Each row is a point on a landscape with many peaks, with its height.
From any point a climber steps to the highest of the 5 points nearest to it. It stops when none of these is higher. Distance is the straight distance between rows; heights are no part of it.
z488: [35,-23,-17,17,-2,-35,9,25,-16,-24,-27,-21,2,49,14,-13,13,10,-25,3,6,5,11,-29]  h=358
z378: [-18,7,13,8,1,-9,12,3,15,-3,1,2,-8,-9,24,1,23,4,20,5,-3,-15,-3,-17]  h=550
z275: [-5,6,6,-23,-2,7,-8,-1,-6,18,1,17,-4,-17,-8,24,13,-7,1,0,19,-10,-3,2]  h=577
z237: [4,1,-7,23,5,-37,21,4,7,-5,2,-5,-14,15,20,-15,9,7,18,0,6,9,1,-16]  h=505
z173: [5,13,-4,9,-23,-35,19,3,-20,-12,-9,-19,-10,30,22,-12,-8,-4,17,8,-20,26,2,-44]  h=465
z804: [4,-31,30,-9,7,23,4,-15,13,-3,5,-2,4,-26,-19,-10,-19,18,-6,8,-8,-1,12,5]  h=493
z946: [-4,-5,6,-33,-10,9,-19,-24,-5,10,-5,15,14,-18,-22,15,-7,7,-8,-5,20,-6,0,18]  h=580
z388: [14,-6,20,7,16,23,12,-8,-13,-2,6,-10,-2,-14,9,2,-33,17,-6,10,3,2,3,-15]  h=487
z956: [27,-9,-15,13,-10,-34,19,19,-6,-15,-1,-13,-8,40,15,-15,8,1,-2,3,13,13,8,-18]  h=340
z802: [28,-2,-2,34,35,-12,3,21,-8,-1,-21,-10,-4,31,1,-6,-13,-5,-22,-5,9,3,-1,-17]  h=606
z276: [-11,-9,15,-19,6,-3,-12,-8,3,3,-5,24,3,-21,4,18,12,-10,17,-6,17,-15,-2,-2]  h=510
z227: [-8,8,19,1,17,-13,-3,-5,20,8,3,5,-13,-13,21,11,18,-12,11,3,7,-12,-3,-7]  h=507
z942: [-4,-1,-14,-13,-7,18,-34,-8,-5,7,3,16,17,-24,-32,14,-13,-6,-6,5,3,6,6,26]  h=476
z839: [-16,2,-3,-27,-14,7,-8,-16,-6,20,9,8,-9,-18,-32,31,21,-2,-8,3,14,14,-6,8]  h=490
z353: [-18,11,3,-31,-11,14,-5,-12,-5,27,12,2,-14,-10,-18,39,22,5,2,-1,2,-3,4,7]  h=569
z446: [25,-15,-16,13,16,-26,6,25,-6,-13,-25,-10,-7,43,6,-13,5,-5,-30,-3,17,5,-5,-28]  h=425
z492: [18,0,-3,27,38,-10,11,10,-3,1,-12,-4,-19,15,0,-8,-6,-1,3,-6,21,10,-8,-14]  h=589
z892: [1,6,8,19,29,0,6,4,-7,3,0,-5,-14,2,-1,0,-9,9,-1,-12,4,18,-14,-6]  h=402
z978: [35,-23,-18,10,8,-35,7,28,-6,-18,-15,-7,-3,50,19,-10,4,17,-17,-7,13,-1,11,-25]  h=361
z85: [0,-22,17,5,-2,32,-14,-8,-4,-15,7,-2,15,-17,-12,3,-9,5,-2,6,-19,-11,2,18]  h=459
z742: [16,-6,15,26,27,11,-5,0,-11,-2,-4,0,-9,-17,4,0,-9,5,9,-9,6,12,-11,-7]  h=233
z325: [-6,11,-11,4,-21,-12,13,22,-21,-14,-10,-4,-4,21,30,-21,1,-16,20,7,-15,18,4,-35]  h=546
z553: [1,-1,9,15,19,-20,-1,-4,3,-7,-3,3,-12,-10,17,-5,15,5,14,-11,13,4,-4,-2]  h=227
z895: [-1,0,4,-20,0,4,-17,-7,-2,18,-5,21,10,-20,-6,21,-3,-6,5,-2,12,-11,-5,11]  h=568
z774: [-17,20,4,-3,12,6,1,14,17,4,-3,1,-7,2,15,10,11,-6,19,2,-11,-20,0,8]  h=654
z997: [5,-7,12,-2,3,20,-11,-10,-22,-12,-6,12,18,-21,-2,-3,-13,10,7,-3,-6,8,-8,1]  h=502
z550: [-5,2,0,-24,2,5,-5,16,14,22,7,5,-13,-5,0,30,19,-4,5,-3,2,-8,-5,-4]  h=632
z672: [-11,21,-7,-9,-3,9,-8,26,14,16,4,6,-10,3,8,8,27,1,14,4,-12,-27,-5,-4]  h=662
z577: [-15,-38,13,-22,0,18,-6,-23,23,-8,7,-16,3,-23,-9,15,-9,19,-22,6,-13,-7,2,22]  h=460
z853: [20,2,-3,21,16,-33,17,7,6,-2,0,-8,-17,22,13,-21,7,5,2,-3,14,13,-1,-9]  h=562
z810: [1,-17,-11,-13,-8,27,-25,3,-1,-3,9,7,20,-11,-24,4,-6,1,-19,2,1,-4,7,27]  h=457
z772: [-13,-2,3,-37,-16,5,-4,-4,-5,16,5,11,-19,-15,-21,25,12,-7,-1,1,8,-2,5,16]  h=555
z555: [-2,-12,2,-13,2,15,-20,8,-7,-4,-7,18,16,-14,-4,13,-1,-2,5,-2,19,-7,-11,20]  h=561
z122: [-10,12,-11,-27,-21,13,-15,-18,-5,29,10,6,-2,-31,-32,28,2,-9,-18,-6,10,9,-11,17]  h=464
z683: [3,1,6,2,15,-26,5,-11,14,-4,2,18,-5,-11,17,-16,20,-8,13,-11,13,-11,-3,-14]  h=153
z678: [-26,13,-18,-28,-21,15,-1,-28,2,19,5,-4,-6,-21,-30,22,13,-9,-18,1,1,13,-14,22]  h=495
z904: [-5,19,-25,-23,-19,5,-9,-22,-13,2,22,-15,7,-31,-34,16,8,1,-21,-4,6,10,1,38]  h=571
z384: [-16,-14,-2,-15,-5,40,-15,-7,15,-3,13,2,20,-8,-20,13,4,-4,-32,4,-9,-18,10,28]  h=552
z336: [19,-11,-14,5,-16,-43,21,20,-8,-19,-8,-10,-4,50,19,-15,4,7,-9,12,8,-9,17,-23]  h=351
z503: [6,1,-20,-4,-14,26,-6,-19,-1,14,32,-10,24,-17,-31,13,1,6,-18,-2,-14,-7,-2,48]  h=564
z786: [2,7,4,11,2,-35,16,-7,12,-12,-7,-6,-16,12,22,-23,12,0,12,-4,3,10,5,-14]  h=474
z232: [-7,5,-9,-19,-13,14,-18,-10,-12,16,2,17,6,-14,-41,14,1,-6,-17,4,10,-2,6,31]  h=467
z421: [16,2,-15,12,-17,-36,26,3,-6,8,6,-17,-12,35,20,-19,-12,7,11,5,11,9,1,-35]  h=468
z984: [-6,8,10,-7,11,-4,-6,2,10,-2,-6,9,-1,-9,15,14,11,1,11,-7,12,-8,0,4]  h=344
z206: [-18,18,-20,-18,-18,4,-3,-31,-10,19,23,-14,18,-33,-34,18,9,-3,-16,-14,-3,13,-9,29]  h=574
z509: [-3,10,3,16,-5,-11,18,6,12,-9,1,-4,1,18,25,-31,10,-16,18,-9,-14,12,3,-26]  h=452
z18: [30,2,-13,37,27,-29,13,16,-4,-8,-23,-15,-8,33,-1,-9,4,-2,-18,-1,23,17,1,-20]  h=567
z582: [-6,5,-20,-22,-20,10,-10,-18,-9,17,17,-2,9,-26,-38,3,-10,3,-22,2,-3,1,-5,41]  h=578
z847: [-4,-19,3,-11,-10,32,-16,-8,8,-14,5,-1,18,-13,-12,11,3,4,-11,14,-14,-1,4,32]  h=276
z639: [-8,-1,11,4,22,3,-5,-4,-7,-4,-12,16,0,-12,14,1,5,6,24,-11,13,-6,-3,4]  h=99
z787: [-7,-3,-12,-15,-23,22,-17,-9,-8,8,15,-1,14,-17,-32,9,-20,-2,-16,2,0,-2,8,38]  h=508
z473: [0,16,-20,-27,-22,3,8,-22,-4,21,26,-8,15,-21,-39,2,-7,5,-19,4,-8,11,-2,42]  h=623
z753: [-8,-32,8,-13,5,9,-8,-26,31,-4,7,-6,2,-21,-5,7,-2,15,-38,9,-10,5,4,29]  h=456
z527: [-1,-20,32,1,11,33,6,-11,3,-8,-1,-1,9,-8,-6,-12,-29,17,-1,3,-6,1,1,-7]  h=494
z648: [-8,24,-3,4,-6,-22,6,12,16,-1,0,-11,-5,13,33,-16,11,-6,23,-4,-10,-8,-5,-18]  h=444
z53: [-1,-21,10,-2,4,31,-15,-12,-8,-11,0,4,14,-15,-6,0,-11,8,5,-13,-4,3,-2,14]  h=499
z457: [-2,-4,10,-6,20,12,-16,-7,-14,-1,-14,20,4,-22,5,7,-4,-2,2,-6,16,-13,0,7]  h=530
z795: [-9,18,-14,25,-17,-28,0,30,-19,-7,-19,9,11,20,25,-9,-14,-20,29,-9,-27,18,7,-25]  h=636
z299: [2,9,-2,11,-17,-26,18,10,-6,-5,4,-19,-7,27,23,-27,-5,-7,16,6,-24,6,-3,-37]  h=498
z28: [-9,19,-5,20,-15,-11,18,11,-3,-7,-8,-7,-6,23,23,-18,6,-12,22,-1,-16,11,0,-19]  h=579
z75: [-6,-2,-16,-10,-4,36,-12,-2,1,3,31,-12,13,-13,-36,13,-3,1,-32,12,-25,-18,12,37]  h=600
z676: [-8,17,16,-13,1,3,-5,1,17,20,1,9,-18,-12,9,17,23,-9,-2,-4,16,-13,-6,0]  h=599
z142: [20,-5,2,35,20,-19,13,2,-3,7,-5,-10,-11,28,6,-7,-10,-4,-8,-6,13,10,2,-6]  h=637
z912: [-12,-36,16,-13,1,18,-5,-17,25,-10,5,-6,7,-14,-5,7,-14,17,-21,16,-18,-5,2,18]  h=473
z642: [0,-3,1,4,10,0,-10,-7,0,-4,-5,13,-3,-24,14,-1,2,-11,8,-15,16,-4,-7,8]  h=44
z568: [0,-6,18,12,16,23,-13,-11,-14,-9,0,2,6,-11,-3,-3,-7,9,11,-1,5,3,-10,3]  h=496
z871: [-12,6,-5,-18,-12,6,-11,-23,-5,19,7,7,6,-18,-30,25,-2,-5,-6,2,8,8,1,21]  h=453
z410: [-4,-6,-2,-17,1,24,-27,-1,-16,4,2,17,18,-20,-20,8,-12,5,-3,1,4,-12,2,22]  h=544
z890: [-6,16,8,15,-9,-21,18,16,1,-8,-4,-13,-6,28,30,-27,-5,0,15,6,-15,15,3,-23]  h=528
z770: [16,-1,9,21,37,-12,8,-7,-2,-4,-5,7,-10,-1,10,-15,7,10,18,-10,15,14,-6,0]  h=338
z266: [-11,26,-18,21,-22,-3,14,27,-14,-7,-22,9,6,15,17,-19,-8,-17,27,-4,-20,-4,-1,-19]  h=629
z651: [-16,21,-11,9,-11,1,-6,24,17,-2,-5,-2,-5,7,20,-18,5,-13,29,-2,-26,-9,2,-15]  h=626
z674: [-14,14,2,-6,4,-3,6,12,27,4,6,-1,-13,3,18,0,19,-10,17,6,-6,-20,-1,0]  h=651
z933: [0,-17,21,3,5,36,-9,-20,-13,-16,5,-3,1,-13,-4,2,-10,18,2,4,-15,0,-3,0]  h=497
z170: [1,2,3,6,8,-22,11,-3,19,3,-2,0,-14,2,24,-4,13,-7,7,-9,8,-13,-3,-4]  h=352
z205: [8,-3,-5,11,-11,-39,20,-3,8,0,10,-7,-11,33,23,-19,-2,-4,14,3,-6,18,-4,-32]  h=581
z820: [-17,28,-4,9,2,-5,2,24,4,0,-10,8,-4,6,14,-2,11,-9,32,4,-22,-10,-2,-15]  h=647
z107: [7,9,20,10,27,21,11,1,-14,7,-9,0,-6,-4,1,-3,-19,10,8,-9,4,6,-16,-15]  h=566
z461: [-6,6,2,21,-17,-27,16,7,7,-5,5,-1,-10,26,25,-20,-3,2,13,8,-5,7,-4,-30]  h=511
z219: [0,10,-1,3,-21,-29,22,7,-11,-9,-7,-18,-6,35,14,-17,-7,-4,7,4,-9,13,3,-41]  h=477
z967: [1,-3,16,-2,14,14,-18,-5,-16,-4,-5,20,12,-23,-1,0,-7,8,8,-6,-1,7,-7,11]  h=521
z12: [-14,11,6,14,1,-21,19,2,18,-5,2,-11,-5,9,21,-27,5,-1,10,-12,2,-2,2,-21]  h=385
z838: [-17,16,1,2,-3,-6,11,11,17,-1,3,7,-3,2,23,0,13,-15,11,6,-15,-15,4,-19]  h=625
z836: [16,6,13,12,35,22,11,4,-14,13,-9,-7,-6,-5,13,-2,-26,11,-4,0,9,6,-8,-14]  h=466
z528: [6,4,0,20,14,-23,12,6,11,0,1,1,-13,8,8,-18,9,7,13,-4,16,6,1,-8]  h=501
z921: [-9,-24,15,-7,1,30,-9,-15,18,-7,4,-10,13,-7,-11,6,-5,6,-27,7,-20,-17,6,23]  h=311
z693: [26,-19,-14,18,6,-37,24,15,-3,-8,-11,-6,-5,40,4,-14,8,-7,-1,4,9,6,10,-21]  h=389
z533: [-3,-34,8,-20,13,18,-7,-28,34,-8,12,-2,12,-27,-7,16,0,2,-46,9,-13,-15,2,30]  h=446
z273: [7,9,-14,-14,-12,30,-17,-8,0,15,16,-2,22,-11,-45,6,-8,0,-22,5,-6,-5,5,47]  h=570
z924: [-4,-2,1,-22,-11,8,-7,-11,-4,5,4,21,4,-18,-28,24,-1,-1,5,-2,20,1,-4,14]  h=553
z638: [21,-2,5,-1,-19,-38,21,14,-14,-10,5,-6,-6,41,14,-10,-17,-2,8,11,4,14,10,-32]  h=394
z453: [-4,-8,-9,-18,-15,43,-22,2,4,-8,5,-1,20,-8,-26,5,-11,6,-13,2,-12,-19,7,22]  h=363
z460: [4,-12,-3,-12,-6,34,-16,-6,15,3,16,1,12,-3,-20,14,3,-1,-31,15,-20,-12,8,43]  h=576
z965: [-8,24,-20,17,-19,-27,10,25,-10,-1,-27,9,2,11,17,-9,-3,-14,26,-2,-6,5,3,-26]  h=639
z274: [-11,20,-5,19,-19,-10,2,21,-8,-3,-9,-3,4,21,17,-12,0,-20,22,3,-18,-9,-2,-26]  h=598
z974: [2,-6,-8,-5,-10,35,-17,-3,-13,-4,-11,12,19,-17,-22,7,-8,2,-9,-1,10,-2,0,22]  h=481
z105: [26,-6,-17,25,11,-27,6,21,7,-7,-14,-12,-8,37,5,-11,-6,-5,-13,1,14,-4,6,-17]  h=485
z329: [15,4,25,9,27,27,2,1,-13,-8,4,2,-13,-5,5,-6,-15,15,2,-3,2,-3,0,-12]  h=445

For each start below, name the point where the climber stops.
z568 | z946
z912 | z946
z527 | z946
z325 | z672
z509 | z672
z85 | z946

Call two points neighbours if one is among the 5 nearest of the other. Go from one point of each pair to the other, from neighbour to neighbour, staying as high as possible. Name the lowest point that can't be avoided.
z142, z965 | z237
z205, z672 | z461
z946, z75 | z839
z965, z946 | z895
z672, z965 | z274
z75, z473 | z273
